Each row is a point on a landscape with many peaks, with its height.
A climber steps from a point to the highest of its 3 nearest points, and stops where none of them is higher. Distance is the straight distance between rows; heights are no part of it.
Q_424 height 466: [ 43 -15   3  30 -45  18  26  17  34  30  -8   4  32 -23  27  28  32  -8
  -9  37  22  16   4  -2  11   1 -20  -5   9  24  -1  27 -50  -5  -9   2
  22  10  -7 -21  31 -22  36   6  29   8  -8  14  10  16]
Q_709 height 306: [-55  11  21  17  22 -30 -16 -14  16 -38  15 -14 -18  -1  -7 -14   9  18
   4 -37 -32 -19 -15  -9   0  -7   7 -14 -16 -13 -16   2  33 -10  12 -12
 -34 -10   7  44  -8   4 -45 -17 -37 -19 -20   1  11   7]
Q_278 height 30: [ -6 -16 -20   3   5  10 -49  24 -37  51 -77  44   5 -18 -35   7 -44 -41
 -23  37   5  -8  38   2 -50 -39  48  25   1  -6 -17   4 -23  -1 -28  24
  39  25 -24 -44   9 -21  17  53 -44  -6  12   7 -46  -2]
Q_876 height 385: [-40  17  -8  -6  22 -37 -32 -17 -39 -13 -19  33 -10   6 -19  -9 -22  -7
  13 -28  -9   2 -18  10  -7  11  33 -13  -3  21  20  -3  21   6  26  42
 -19 -25  12  -9  17  21 -21 -30 -37 -26 -14 -22 -14 -21]
Q_270 height 591: [-20  10  10 -11   2 -18 -13  -1  -5  -2  39 -27   7  14 -14  -8  22  17
   3 -15  15   3  12  -2   8  -7 -16 -10 -32 -19 -12  -8  17 -19 -10 -16
 -17  -5  12  41 -24  -8 -23  -5 -11  -2   0   3  32  -3]
Q_664 height 428: [ -6   4   9 -16  -6 -19 -11  -1 -19  22  27   7   5  11   3   0  -1  18
  22 -15   3   0  19 -18  14   1   5   2  -4   9   8  -6   0   3   3   8
  -2 -24 -12  34   7  14 -14  -6   4  -3  -5   6  -1 -18]
Q_74 height 775: [ 23  -9  -9 -12   2  15  19   6 -42   5 -28  15  20 -10   9  -4 -13 -14
  14  24 -23  -7  10   2 -15   3   7  14  27  14   9 -12   8   5   5  17
  11  20 -22 -36  24  12  15  17  11  16   8   1 -36  -8]
Q_746 height 515: [ 36 -16  10  18 -33  28   8  14  28  17 -31  32  12 -23  24  15   0 -23
 -10  42   3  -9   8   5   4  22  -4  -1  20  24  -6  33 -56   6  -7  11
  31  35 -24 -61  36 -20   8  40  34  28   1  27 -19   8]
Q_503 height 772: [-20   5  11  -2  22 -13   3 -14  15 -44  30 -43  -9  13 -12 -21  23  34
 -18 -33 -10  -1 -14  16   2  -1 -16 -11 -22 -29 -20  -9  34 -28  -4 -38
 -32   0  15  36 -39 -10 -29 -12 -23  -9  11   2  32  19]
Q_363 height 408: [ 39 -15  -5  23 -40  18  28  17  15  28  -2  -8  36 -19  19  28  36 -17
   0  37  23  20  -1  -8  11  -3 -27  -7   2  18   4  24 -35  -4  -9   3
  12   7  -1 -16  33 -14  38   0  26   5  -5   8  11  14]
Q_515 height 588: [-11   4 -28  12  22  -3 -18  26 -38  23 -83  29  -7 -19 -13  -2 -49 -22
 -19  25 -14 -25  23   6 -38 -29  52  43  28  -6   4  -8   5  -8  -4  35
  26  11 -20 -34   0 -18  15  34 -41  -7  18  -5 -46  -3]
Q_419 height 460: [-17  10 -11 -11  20 -25 -23  -8 -29  13 -42  51  -9  -5   1  -4 -38  -1
  -2 -19  14   1  -8  15 -24  16  32  34  18  13  21 -13  12   8  15  59
   5 -33   7  -7   6   7  10  -4 -31  -7  -3 -22 -30 -31]
Q_883 height 378: [-18  11   1 -22   4 -29 -20 -12 -37  17   4  34   8   8   2  -8  -8   8
  15 -19  -2   5   6  -7  -5  15  18   8   9  22   9  -9   8   5  12  31
  -8 -34  -4  10  13  19 -11  -8 -13 -10 -11 -11 -15 -26]
Q_785 height 657: [  7   1 -11  -5  23  -5   4   8 -31  11 -53  33  -8  -8   8  -5 -38   1
  -2   7 -17 -15  10   2 -26   1  42  40  40   8  17 -23   8   0  18  27
  18  -2 -18 -31   4   6  14  18 -13   5  14  -5 -42 -16]
Q_966 height 105: [  3  -5 -19   1  18   6  -2  15 -44  16 -65  27   4 -17 -10  -7 -38 -22
 -11  31 -17 -12  21   7 -39 -12  38  37  27   2  -3 -16   4  -1   0  25
  20  23 -20 -48   2  -6  19  39 -21   7  22  -3 -40  -5]
Q_724 height 675: [ 18  22  -8 -22   9  24  14 -25  25 -44  55 -34 -21  35 -15 -27  18  35
 -32 -16  -1  36 -24  43  19   2 -46 -25 -14 -21 -12   9  26 -13 -19 -48
 -24   0  38  17 -49   2  -9 -13  15   5  16 -29  42  38]
Q_475 height 316: [-75  12  25  24  16 -14 -36 -34  36 -36   8  11 -30 -13  -4  -4 -23  -9
   8 -49 -25  -3 -42  -8  -1  -2  11 -13  -7  -8 -25  -3  45  29  10  -1
 -22 -22  16  56 -10  21 -37 -24 -33 -24 -44 -15  -3  -3]
Q_272 height 520: [ 39 -20   9  18 -35  29  12  10  19  22 -23  26  25 -25  26  15   6 -21
  -1  41   5   2   5   6   4  18 -12   4  19  24  -8  27 -43   8 -10  11
  25  23 -18 -45  37 -17  22  34  28  25  -9  19 -12   8]
Q_645 height 663: [ 31 -19   6  -1 -18  29   2   5  -6  24 -29  29  19 -27  12   5 -13 -34
   2  41   0   8  14  11 -17  19  -5  12  20  18 -16  14 -29  16 -13  14
  30  34 -16 -56  32  -8  16  44  19  29  -3  13 -21  -2]
Q_894 height 160: [-61  -2  34  23  16 -11 -23 -38  43 -34  17  -5 -22 -21   0 -15  -8  10
  -8 -53 -15   1 -42  -3 -13  -5  -5   3 -10 -30 -35   4  54  21   1  -5
 -35 -19  22  68 -18   8 -29 -22 -38 -25 -38 -16   2  10]
Q_224 height 458: [ 29 -13  -4  -3 -12  13  31  13 -31   5  -7  -1  20  -5  13  16   5  -7
  19  21 -20 -11   7 -13   4  -8  -4  -4  12   9  19  -2  -1  -1  -2  11
   6   9 -24  -9  32  15  13  -1  22   7   5   7 -22  -2]
Q_427 height 669: [ 10  13  -1 -17   6  10   1  -5  36  -7  52 -29 -19  33 -12 -10  13  19
  -7  -7  38  10   2  14  21  -1 -35 -12 -27 -28  -6  -2   3  -5 -10 -41
  -5  -1  27  19 -46 -14   1  -7  15  14   8  -7  43   4]
Q_184 height 735: [ 23  15 -11 -10  11  21  28 -32  25 -58  48 -43 -28  32 -13 -33  17  54
 -37 -31 -27  33 -37  40  22   6 -30 -25  -1 -18 -11   6  33 -12 -16 -51
 -26  -8  39  27 -50   8 -24 -18  23 -11  22 -28  39  45]
Q_978 height 592: [ 17 -20  -5  -9  -2  25 -12   4 -26  28 -43  30  13 -23  -8  -4 -26 -37
  -5  37  -2   6  20  11 -32   6  16  26  16  12 -18  -2 -19  16 -12  16
  30  39 -13 -63  14  -6  19  52   0  24   7   4 -33  -5]
Q_732 height 322: [-73  12  16  18  21 -20 -40 -30  20 -35  -5  22 -36  -4  -9   0 -36 -18
  12 -43 -31  -6 -42  -7   5   0  32 -21  -8  11  -6  -9  37  26  23   3
 -13 -25  15  31   5  25 -36 -29 -33 -25 -42 -14  -7 -12]
Q_507 height 497: [  5  -2  -2 -17   9 -12   5   1 -27  16 -15  32  -2   4  11  -6 -26  10
  14  -6 -11  -6  11  -9  -6  13  28  24  29  18  18 -17   3   7  19  28
   9 -23 -22  -3  12  20   5   2   0   3   0   0 -31 -24]
Q_85 height 424: [ -2   0   8 -13  -8 -10  -4   6   5  15  43 -25  -5  14  -3   3  12  12
  15  -8  26  -4  17 -15  20  -6 -14  -8 -26 -18   0 -11  -3  -3  -6 -19
   2 -12   6  39 -19  -6  -8  -8   9  12   4  10  26 -10]
Q_693 height 571: [ 15  23  -4 -24   6  22   3 -19  34 -28  59 -28 -19  39 -13 -21  18  26
 -22 -10  20  32  -9  34  22   7 -48 -22 -20 -24 -12   8  17 -11 -17 -47
 -15   0  37  14 -53  -9  -1  -8  13   9  10 -25  46  20]
Q_462 height 747: [ -2   1   7  -8  21   8  20 -23  25 -57  34 -45 -27  24 -14 -30  20  50
 -34 -37 -15  16 -31  30   7  11 -22 -10  -7 -26 -16  -7  35 -22  -7 -50
 -25  -6  26  34 -47  -4 -29 -13  -6 -13  17  -7  34  32]
Q_806 height 465: [ 10  -8   6  -8 -11  -8  11   8  -3  15  33 -19  -5  14   7  15   7  11
  23  -6  13 -14  15 -22  24  -9  -5  -5 -14 -11  19  -8 -12  -2  -4 -11
   5 -10 -11  34   2   5  -2 -13  20   8   6  16  12 -10]
Q_335 height 660: [ 27 -23   0  -3 -12  32 -10   4 -12  23 -37  31  14 -23   1  -1 -23 -37
   1  39   3   6  19   8 -24  18   5  17  20  15 -16   8 -29  20 -15  14
  30  37 -14 -65  24  -6  17  52  13  32   0  11 -29  -5]
Q_803 height 578: [-29  13   9  -1  17 -20  -9  -7   4 -33  29 -34   0  11 -14 -14  24  23
  -8 -26  -7  -7  -4   6   0  -5 -13 -15 -27 -22 -16  -4  34 -27  -3 -24
 -32   3  11  42 -28  -8 -38  -9 -25 -10   4   4  30  10]
Q_430 height 478: [-38  18  11   1   7 -29 -22  -5 -16 -13  26 -13  11   7 -13 -12  19  13
   8 -23 -10  -6   6  -7   7  -4  -3 -16 -25  -6 -12  -1  23 -18  -1  -5
 -32  -7   6  38  -9   1 -38 -11 -25 -14 -10  -2  18  -1]
Q_25 height 415: [-38  19  -2 -10  11 -36 -27 -12 -38  -2   5  24  10   8 -13 -10  -5   4
  18 -25  -8   6   0  -5  -3   7  18 -11  -2  21   7   0  15   3  16  28
 -23 -23   0   6  13  19 -26 -19 -28 -21 -16 -14  -8 -20]
Q_817 height 786: [ 18  -5  -7 -10   9   6  17   5 -36   7 -37  19   9  -8  11  -5 -21  -2
   9  18 -25 -11  11  -4 -14   3  24  22  34  13  11 -20   7   3  13  18
  15  10 -24 -32  16  14  11  15   6  10  13   0 -40 -13]
Q_755 height 757: [  4   9   1 -14  18  14  19 -22  24 -50  40 -43 -20  30 -15 -30  24  42
 -31 -29  -9  21 -26  33   8   9 -30 -21 -13 -24 -15  -2  33 -26 -10 -49
 -24   0  30  24 -49  -3 -22 -11   1  -5  23 -18  38  33]
Q_57 height 434: [-20  13 -12  -7  22 -30 -33 -10 -34   6 -40  45  -6  -5  -8  -3 -41  -4
   0 -20  17   3 -13  25 -30  16  31  21   9  10  24 -11  20   9  16  65
   1 -32  15 -11   9  10   6 -15 -37 -14  -6 -26 -25 -31]
Q_877 height 416: [-22  11   7 -17   0 -29 -22  -4 -27  11  28   9  15  11  -6  -5   6  11
  19 -19   1   3  12 -15   7   3   5  -7 -13   8  -3  -4   8  -2   2  12
 -15 -20  -5  34   6  14 -24  -8 -12 -11 -12   3   7 -15]
Q_620 height 464: [ 41 -19   2  13 -34  25  20  11   1  20  -9  11  36 -25  24  20  19 -23
   3  38   8  15   2   0   3   6 -25  -4   8  21   1  23 -27   4 -15  14
  19  15 -11 -26  36  -8  30  15  26  16  -8   7  -4   8]
Q_8 height 637: [  5  14   0 -23   8  13  -1 -11  26 -25  53 -35 -12  30 -16 -19  19  23
 -15 -14  22  22  -3  29  13   5 -42 -20 -26 -27 -14   0  18 -14 -17 -43
 -13   2  29  19 -49 -10  -3  -6   6   7  11 -15  44  15]
Q_722 height 357: [-58  19   6  12  18 -34 -24 -14  -7 -33  10   4 -13   2 -10  -8  -1   6
  14 -32 -32 -17 -11 -13   8  -5  19 -21  -9   7  -5   6  26  -2  17   5
 -33 -15   7  27   4  14 -45 -21 -35 -24 -23  -6   2  -5]
Q_810 height 484: [ 42 -10   2  41 -42  11  31  18  58  34 -16  -3  27 -17  29  25  39  11
 -23  36  20  11   7  -3  12  -7 -15 -12  16  32   2  22 -72 -12  -3  -7
  20  17 -17 -34  19 -28  40   0  33   2   6  28  13  29]
Q_214 height 859: [ -2   5 -16   2  28  -6  -2  15 -29  14 -68  34 -12 -13   3  -5 -45  -8
 -11  13 -15 -20  16   4 -32  -5  47  43  36   2  12 -18  11   0  14  35
  21  -1 -17 -31  -3  -5  15  23 -22   1  17  -5 -43 -14]
Q_684 height 439: [ 30 -15  -3   0 -19  12  30  18 -24   6   3 -13  18  -3  14  19  12  -8
  22  18 -12  -8   6 -15  14 -12  -8  -8   2   2  26   2  -4  -4  -3   6
   6   7 -20  -3  28  12  13 -10  24   8   6   7 -10   0]
Q_832 height 530: [ 21  19 -21  -4   4  13  24  15  48  -9  33 -44 -21  36   3   7  22   8
  -3   6  32  -7   3 -12  33  -8 -31 -11 -20 -31  17  10 -25   7   7 -37
 -11   7  15 -11 -36 -13  25 -25  41   0  18  -1  35   8]
Q_151 height 456: [  7  -1   9 -18  -6 -13   3   1 -17  19  15  11   2   8  11   3  -7  15
  27  -4  -3  -8  15 -20  13   1  10   6   5   9  15 -11  -4   5   8   8
   6 -24 -19  22  16  20  -8  -5  12   5  -4  12 -11 -20]
Q_731 height 262: [  9  -9 -15  -4   9  15 -13  10 -46  24 -58  27  14 -21 -14  -6 -33 -31
 -10  32 -13  -6  23  11 -42  -8  30  32  23   8  -7 -14   0   6  -6  20
  24  33 -17 -57   7  -7  18  43 -14  12  18  -4 -36  -5]
Q_496 height 527: [ 19   5 -19   4  -7   5  27  27  22   1  23 -48  -9  20   2  20  24  -2
   8  13  22 -15   0 -23  25 -14 -23 -14 -22 -22  26   4 -26  -2   3 -24
  -4   6   6   1 -13  -9  20 -26  34  -1  17   7  28   6]
Q_811 height 414: [ 34   4 -23  17 -25   9  35  20  36  26   6 -35  27  -1   2  21  51  -7
 -15  33  42  29   6 -19  13 -11 -29  -6  -4   9   2  19 -48  -4   3 -11
   4  12  15 -15   2 -19  52 -23  33 -14   3   1  32  20]
Q_229 height 419: [-18  12  -7 -21  16 -29 -26 -12 -35  11 -21  46  -2   3  -3  -8 -28   2
   3 -23   8   9  -6  11 -16  17  28  17  15  23  18 -11  12   9  19  51
  -6 -35   6  -9  11  15  -1  -8 -27 -13  -7 -18 -23 -32]
Q_181 height 727: [  8  14  -2 -19  13  15   9 -20  21 -42  47 -39 -17  28 -17 -25  21  31
 -24 -18   5  27 -15  38  10   3 -41 -22 -19 -27 -14  -3  29 -21 -13 -47
 -22   3  30  22 -50  -9 -14  -8   1   4  15 -20  40  27]
Q_668 height 339: [-57  10   7  11  30 -29 -41 -25  -3 -35 -20  26 -41   0 -18  -4 -42 -21
  10 -35 -26  -7 -40  10   6   6  50 -23  -6  18  16 -12  30  15  28  18
  -5 -27  16  10  13  29 -29 -33 -39 -23 -30 -19 -10 -17]
Q_192 height 508: [ 26   8 -29   6 -12   9  35  27  25   5  14 -51  11  10   1  21  41 -11
  -7  20  30   4   2 -22  20 -14 -31 -15 -18 -13  15  12 -33  -5   5 -17
 -10  14  13 -14  -7 -11  40 -32  36 -14  13  -2  29  16]
Q_439 height 489: [ 18 -10   0  -3 -15   1  22  19  -9  11  19 -26   2   8  11  20  13   3
  26   4   1 -17   7 -25  23 -12  -5  -5  -6  -7  24  -4 -11  -3   1  -7
   5  -7 -15  17   9  10   6 -16  22   7   6  12   2  -4]
Q_399 height 454: [ 24 -11  -6   3 -18   5  30  18 -15   8   9 -28  11   2  11  25  17  -7
  17  13   0 -14   7 -22  18 -14  -9  -9  -6  -4  28   0 -10  -4  -2  -3
   4   1 -14   6  20   5  13 -17  28   6  10   8   2   0]
Q_60 height 734: [-10  -9  14   1  25   0  21 -31  38 -54  26 -42 -33  13  -8 -34  16  58
 -31 -47 -18  14 -40  20   1  16 -12   1  -1 -32 -22  -7  33 -16  -5 -43
 -25 -17  27  44 -44  -1 -33 -13  -9 -22   9  -3  28  33]
Q_838 height 459: [ 19  -9   6 -11  -9  -2  24   7 -19  14  12  -1   3   7  13  11  -1   9
  28   2 -10 -14  12 -24  14  -4   5   2   6   7  23 -11  -4   3   4   4
   9 -14 -23  16  21  18  -2  -8  20   5   4  13 -14  -9]
Q_762 height 446: [-34   4  19  11  25 -20  -1 -10  21 -43  20 -32 -12   4 -10 -17  19  34
 -14 -38 -19 -10 -17   2  -2  -4  -3  -5 -19 -25 -21   0  32 -21   4 -32
 -36  -5  12  47 -29  -5 -37 -10 -31 -14   0   7  24  19]
Q_216 height 358: [-58  19   0   8  23 -34 -29 -19 -14 -35  -4  21 -19   5 -16  -5 -18  -6
  18 -30 -30 -10 -18  -2   5   2  33 -24  -6  19   9   0  23   7  25  15
 -26 -21   9  11  10  23 -33 -29 -37 -24 -27 -11  -7 -12]
Q_485 height 388: [-20  12  -3 -18  12 -29 -24 -13 -37   9 -10  42   0   4  -4 -10 -20   3
  11 -21   3  10  -4   6 -14  18  24  12  11  26  16  -7  11   9  18  45
 -11 -32   2  -3  12  18  -7 -11 -22 -17 -10 -17 -22 -28]
Q_692 height 161: [  3  -9 -20  -1  12  12 -23  14 -43  32 -67  29  10 -23 -22  -5 -37 -34
 -13  36  -8  -8  27   9 -44 -18  39  34  16   1 -14 -11 -10   5 -10  23
  27  31 -18 -54   4 -13  20  47 -25   7  18  -1 -39  -3]
Q_546 height 431: [ 39 -10  -9  31 -37  15  30  18  41  35  -2 -15  27 -13  16  28  42  -3
 -13  36  34  26   7 -13  11  -7 -24  -7   3  23   0  21 -53  -6  -5  -5
  13   6   2 -16  20 -23  49  -8  30  -4  -2  12  22  20]
Q_933 height 307: [-69  10  22  22  19 -22 -29 -25  31 -40  10   7 -29  -9  -3 -10 -13   2
   8 -46 -29 -12 -30 -12   2  -3  11 -13  -6  -8 -17   2  36  12  16  -3
 -28 -22  12  50  -7  14 -41 -19 -37 -22 -38  -6   0  -1]
Q_743 height 579: [ 17  16  -6 -17   8  15   2  -6  46 -13  56 -28 -25  38  -8 -12  14  20
  -9  -4  37  13  -2  17  29   6 -39 -12 -23 -28  -4   6  -2   0  -6 -42
  -6  -2  29   9 -49 -15   8 -10  24  16   9 -11  45   6]
Q_574 height 670: [ 36 -18  -3   5 -26  25  23  13 -20  12 -11   6  33 -18  17  14  10 -23
  12  36  -6   8   4   2  -2   2 -17  -4  11  15   4  12 -13   3 -11  14
  12  19 -12 -26  37   2  25  13  22  17  -4   3 -12   4]
Q_901 height 717: [ 29 -17   0  -4 -12  30   5   3 -24  19 -27  22  27 -25   4   4 -12 -33
   6  38  -4   9  14   7 -18   9  -5  13  22  14 -11   4 -11  17 -11  16
  23  35 -15 -54  28   3  16  38  15  26  -1   3 -25  -2]
Q_228 height 485: [ 43 -14   8  34 -42  19  23  14  42  24 -18  16  25 -27  33  22  24  -6
 -13  39  11   5   4   2  11   8 -14  -7  16  28  -2  28 -60  -5  -8   3
  25  17 -19 -38  32 -23  26  16  32  11  -2  24   3  16]
Q_325 height 488: [ -4   6 -10 -14  23 -18 -12   2 -23  18 -43  47 -12  -6  10  -7 -41   3
  -2 -10   1  -6   2   7 -25  14  38  45  31  11  21 -20   8   4  20  46
  13 -27  -6 -16   1   9  14  10 -20  -1   3 -13 -40 -31]
Q_467 height 471: [ 12  -5   6 -19  -2  -8  11   3 -24  14   2  19   1   7  16   3 -10  10
  22  -6 -14 -10  14 -19   6   5  18   9  21  14  19 -14  -1   4  12  12
  10 -22 -24   8  19  24   0  -2  12   3   4   6 -24 -18]
Q_860 height 486: [ 32   3 -26  15 -22   9  34  27  18  14  12 -41  23  -1   3  28  43 -18
  -3  27  30  13  -1 -20  13 -12 -29 -14 -15  -1  14  13 -34  -6  -4 -10
  -4  13  11 -12   7 -11  44 -24  32 -12   9  -2  25  15]
Q_912 height 493: [ 43 -12  10  28 -43  19  16  18  40  21 -27  26  20 -24  32  16  16  -9
 -18  40   5  -9   6   6  12  14  -7  -9  19  31  -3  35 -67  -6  -4   8
  27  32 -24 -53  34 -24  13  28  35  22   5  29  -8  17]
Q_929 height 47: [  4 -22 -10  -4   4  16 -38  11 -32  43 -61  35   7 -20 -28   3 -38 -41
 -16  37   4  -3  34   5 -45 -17  39  31   8  -1 -21  -4 -26  11 -20  17
  34  39 -13 -57   9 -13  22  57 -24  12  15  10 -37  -5]
Q_251 height 696: [-24 -16  27   8  25  -7  15 -33  43 -49  26 -35 -31   8  -4 -31  15  50
 -26 -52 -14   8 -37  13  -7  10  -8  11  -2 -34 -25  -6  37 -10  -3 -38
 -28 -18  25  55 -40  -5 -31 -11 -25 -24  -3  -2  25  25]
Q_761 height 600: [ 34 -24   4   6 -27  31   6   6   6  22 -26  28  19 -26  16   9  -6 -29
   3  40   6   7   8   8  -7  19  -9  10  19  23 -13  20 -35  14 -13  14
  29  27 -16 -52  34  -9  16  41  24  30  -7  16 -18  -2]
Q_223 height 753: [ 33 -16  -5  -3 -19  25  20   5 -31  10 -19  11  32 -18  13   7   0 -25
  11  33 -11   6   9   3  -8   6 -12   0  15  14   3   8  -5   6 -10  14
  14  23 -17 -34  34   8  19  20  16  20   1   4 -23   1]
Q_854 height 444: [ -2   0  11 -19  -8 -18  -4   4  -6  17  36 -10   1  13   0   1   7  13
  19 -14  14  -4  16 -22  19  -2  -2  -5 -17  -5   2  -8  -3  -4  -3  -8
   2 -16  -7  41  -4   5 -15  -5   8   4  -3  10  15 -14]
Q_347 height 249: [-46  -8  31  20  23 -21  -6 -25  44 -44  20 -22 -27  -4  -1 -19   9  31
 -13 -49 -22 -10 -30  -1  -8   0   0   5 -10 -29 -25  -1  37  -4   3 -23
 -34 -15  18  62 -27  -6 -33 -12 -33 -21 -19   1  13  17]
Q_294 height 142: [ 16 -11 -11  -7   8  18   3   8 -46  13 -44  23  18 -19  -5  -8 -27 -26
   0  33 -16  -3  19   8 -34  -2  20  26  27  10  -4 -12   4   8  -3  19
  17  29 -17 -53   8   3  17  33  -3  17  15  -1 -35  -2]
Q_20 height 542: [-22  10   8 -14  -2 -26 -20  -1 -15   3  37 -15   9  11 -11  -4  19  14
  11 -19   8   3  14  -5  10  -5 -11 -12 -26  -7 -12  -5  15 -14  -8  -8
 -18 -10   6  40 -11   0 -29  -6 -15  -5  -5   6  23  -7]
Q_128 height 320: [-76  11  22  20  17 -15 -42 -35  28 -33   1  17 -33 -12  -4  -3 -31 -17
   8 -45 -24   0 -44  -7   2  -4  20 -15  -8   0 -20  -9  47  29  13  -2
 -13 -27  20  51  -4  25 -37 -27 -34 -27 -46 -16  -5 -10]
Q_718 height 440: [-35  17   4 -10   4 -29 -24  -5 -28  -4  27   2  14   9 -11 -10  12  10
  16 -22  -8   0  10 -12   4  -1   1 -12 -19   5  -7   4  15  -8   3   9
 -25 -15   2  31   0  10 -31 -12 -21 -17 -13  -1  10  -9]
Q_233 height 533: [ 27 -24   1   5 -18  31  -9   9  17  20 -37  29  -2 -22   7   6 -18 -35
  -9  36   2  -9  17   3 -15  25  10  13  15  17 -14  26 -52  15  -9   9
  36  46 -20 -75  30 -16   8  51  22  31   6  25 -27  -3]
Q_844 height 666: [-13   9   6 -17   6  -4 -10  -6   7 -16  43 -34  -3  21 -13 -16  23  19
  -6 -14  18   7   4  13   8  -1 -29 -11 -31 -24 -13  -8  21 -23 -11 -31
 -17   0  21  35 -39 -11 -17  -4 -10   2   8  -1  38   4]
Q_875 height 531: [  2   1  -6 -15  17 -10   4   2 -25  14 -28  37  -6  -2  11  -6 -31   8
   6  -6 -10  -8   8  -2 -16  11  34  36  32  15  19 -20   7   2  22  31
  12 -21 -18 -14   8  14   8   8  -4   2   5  -3 -40 -22]
Q_614 height 532: [ 19  13 -21  -1   1  10  26  22  38  -4  28 -47 -17  29   2  14  26   4
  -1   8  31 -13   2 -15  30 -12 -29 -13 -20 -28  24   6 -25   2   8 -30
  -7   6  13  -6 -27 -14  24 -27  37  -1  18   2  30   6]
Q_3 height 547: [ 12   6  -5  -7   0   3  13  10  34   1  40 -38 -19  27  -3   9  16   8
   4  -2  33 -11   7 -10  27  -6 -24  -9 -27 -28  15  -4 -14   0  -2 -33
   3  -4  13  16 -28 -14  10 -16  26  13  14   6  34  -3]
Q_719 height 305: [-78  13  25  17  14   2 -51 -43   9 -32  -8  21 -26 -13 -15   3 -44 -31
   3 -50 -21  14 -56   2  -5  -6  18 -19 -11   4 -28 -18  65  43   8   3
  -4 -27  26  51 -11  28 -33 -34 -31 -35 -45 -20  -4 -14]
Q_597 height 381: [ 30 -11 -15  11 -25  12  32  25  -7   9   5 -34  22  -5  11  29  31 -16
  13  25  10  -2   0 -15  15 -11 -20 -13 -11  -1  21   8 -17  -5  -7  -2
   0  10  -7  -2  23  -1  27 -16  28   0   7   3  11   8]
Q_635 height 792: [  2  12   5 -20   3   4  -6  -6  22  -8  50 -33 -13  24 -13 -13  17  17
  -4 -12  31   9   8  14  14   2 -31 -12 -29 -28  -8  -8   9 -11 -10 -38
  -5  -1  25  29 -42 -12  -6  -6   9  11   7  -4  43   3]
Q_908 height 426: [-38  12  13   1  13 -28 -17  -3  -9 -24  26 -20   4   7 -13 -15  21  15
   2 -26 -15  -8   3  -2   3  -7  -4 -17 -24 -12 -15  -3  25 -23  -1 -11
 -33  -2   8  41 -15  -2 -40 -12 -29 -13  -5   5  23   4]
Q_545 height 583: [ 13   9  -7 -14   5   9   5   1  44  -8  49 -33 -26  34  -6   0  14  16
  -3  -5  39   1   4   3  29   0 -32  -8 -25 -30   6   1  -8   1  -3 -42
  -1  -2  20  12 -43 -14   9 -13  25  13  12  -2  37   3]
Q_411 height 496: [ -1   5  -7 -13  19 -21  -4  -3 -25  18 -33  45  -9  -1  10  -6 -32   7
   2 -13  -5  -4   5   0 -19  17  35  36  30  14  20 -18   7   9  19  42
  10 -31 -11 -12   5  13  11   5 -12  -2   0  -7 -38 -27]
Q_450 height 536: [ 18 -31  -3  -5  -5  27 -26   6  -4  34 -48  34  -4 -23 -11   3 -33 -41
  -8  34   9  -5  28   5 -36   6  28  27  11   5 -17   7 -41  19 -15  11
  39  45 -14 -68  17 -15  16  58   1  31   9  20 -32  -4]
Q_327 height 726: [-10   8   7 -11  19   1   4 -16  13 -44  34 -43 -12  20 -17 -22  24  34
 -22 -27  -4   9 -17  26   3   0 -27 -15 -23 -28 -15 -10  35 -29  -8 -44
 -28   6  24  31 -45 -10 -24  -8 -12  -5  15  -4  36  25]
Q_593 height 463: [ 19  -7   0 -13  -3   2  24   9 -32  11 -11  10   5   1  15   6 -10   2
  20   8 -25 -14  10 -13   3   2  11   9  22  13  22 -13   2   2  10  11
   9  -4 -27  -7  23  19   6   0  15  10   7   3 -30 -11]
Q_306 height 521: [ 21   1 -21   8 -12   8  33  25  13   3  18 -47   3  13   6  23  32  -7
   7  15  21 -12   1 -23  21 -17 -20 -15 -18 -15  27   5 -24  -4   1 -18
  -3   8   3  -1   2  -7  26 -27  32  -3  14   4  23   6]
Q_985 height 487: [ 43  -7  10  37 -45  14  23  21  51  27 -24  14  27 -23  37  24  26   1
 -24  41  11  -5   6   3  13   4  -9 -17  21  35   2  28 -69 -15  -4   2
  25  26 -28 -47  29 -27  19  16  35  13   7  30  -1  23]
Q_739 height 516: [ 17  -4 -10   4 -12   2  25  21  10   8  26 -38  -4  13   6  24  18  -1
  18   6  17 -20   4 -24  24 -15 -12  -9 -19 -21  24  -2 -18  -1   0 -16
   2   1  -2  14  -1  -5  15 -25  28   5  14   9  17   0]
Q_873 height 476: [ 41 -19   7  23 -40  25  20  11  21  22 -17  21  28 -28  29  19  14 -15
  -2  42  11  10   6   4   5  13 -21  -1  15  24  -8  29 -43   6 -12   9
  25  16 -16 -34  39 -14  26  27  27  20 -11  18  -4   8]
Q_49 height 441: [ 32 -14  -6   7 -28  18  29  17 -19  12  -1 -15  30 -10  13  24  23 -17
  16  29  -1   1   1 -12  10  -9 -17 -12   0   8  15   8 -13  -4  -9   6
   6  11 -12 -10  32   5  23  -5  22   6   3   0  -4   7]
Q_658 height 425: [-31  17   4 -14   4 -36 -25  -7 -34   2  19  13  11   9 -11 -10   4   7
  19 -24  -7   2   5 -11   6   3  10 -10  -8  16   1   1  15  -1   8  20
 -20 -24  -1  22   8  15 -30 -16 -20 -17 -15  -9   1 -17]
Q_172 height 452: [  9  -8   9 -12 -10 -10   7   6  -9  16  27  -5  -2  10  10  11   2  13
  24  -6   3 -11  16 -25  20  -7   2  -1  -5  -3  17  -7  -9   0   0  -5
   5 -17 -16  31   8  10  -6  -8  15   7   1  14   2 -14]
Q_198 height 311: [-77  10  28  20  10   0 -44 -43  19 -34   5  15 -23 -19  -7  -1 -31 -19
   0 -48 -20   8 -51  -5 -10 -10   3 -17 -11 -10 -33 -12  69  43   4   2
 -17 -24  23  60 -14  25 -33 -32 -32 -30 -47 -24  -5  -8]
Q_334 height 435: [ -8   0 -25   9  19   3 -20  23 -48  26 -77  27   1 -21 -21  -1 -40 -28
 -19  29 -13 -20  25   5 -44 -30  48  36  21  -3  -3 -11  -1  -4  -8  33
  26  22 -19 -42  -1 -15  16  41 -39  -1  18  -6 -42  -2]

Where does a climber stop that starts at each point below?
Q_485 => Q_875
Q_860 => Q_635
Q_272 => Q_817
Q_877 => Q_635
Q_912 => Q_817
Q_128 => Q_635
Q_722 => Q_635
Q_620 => Q_817
Q_450 => Q_817

Two climbers start at each pair of points below. Name the first point that both come to, or write -.
Q_894 / Q_933 => Q_128
Q_363 / Q_985 => Q_912
Q_811 / Q_739 => Q_496
Q_810 / Q_873 => Q_761
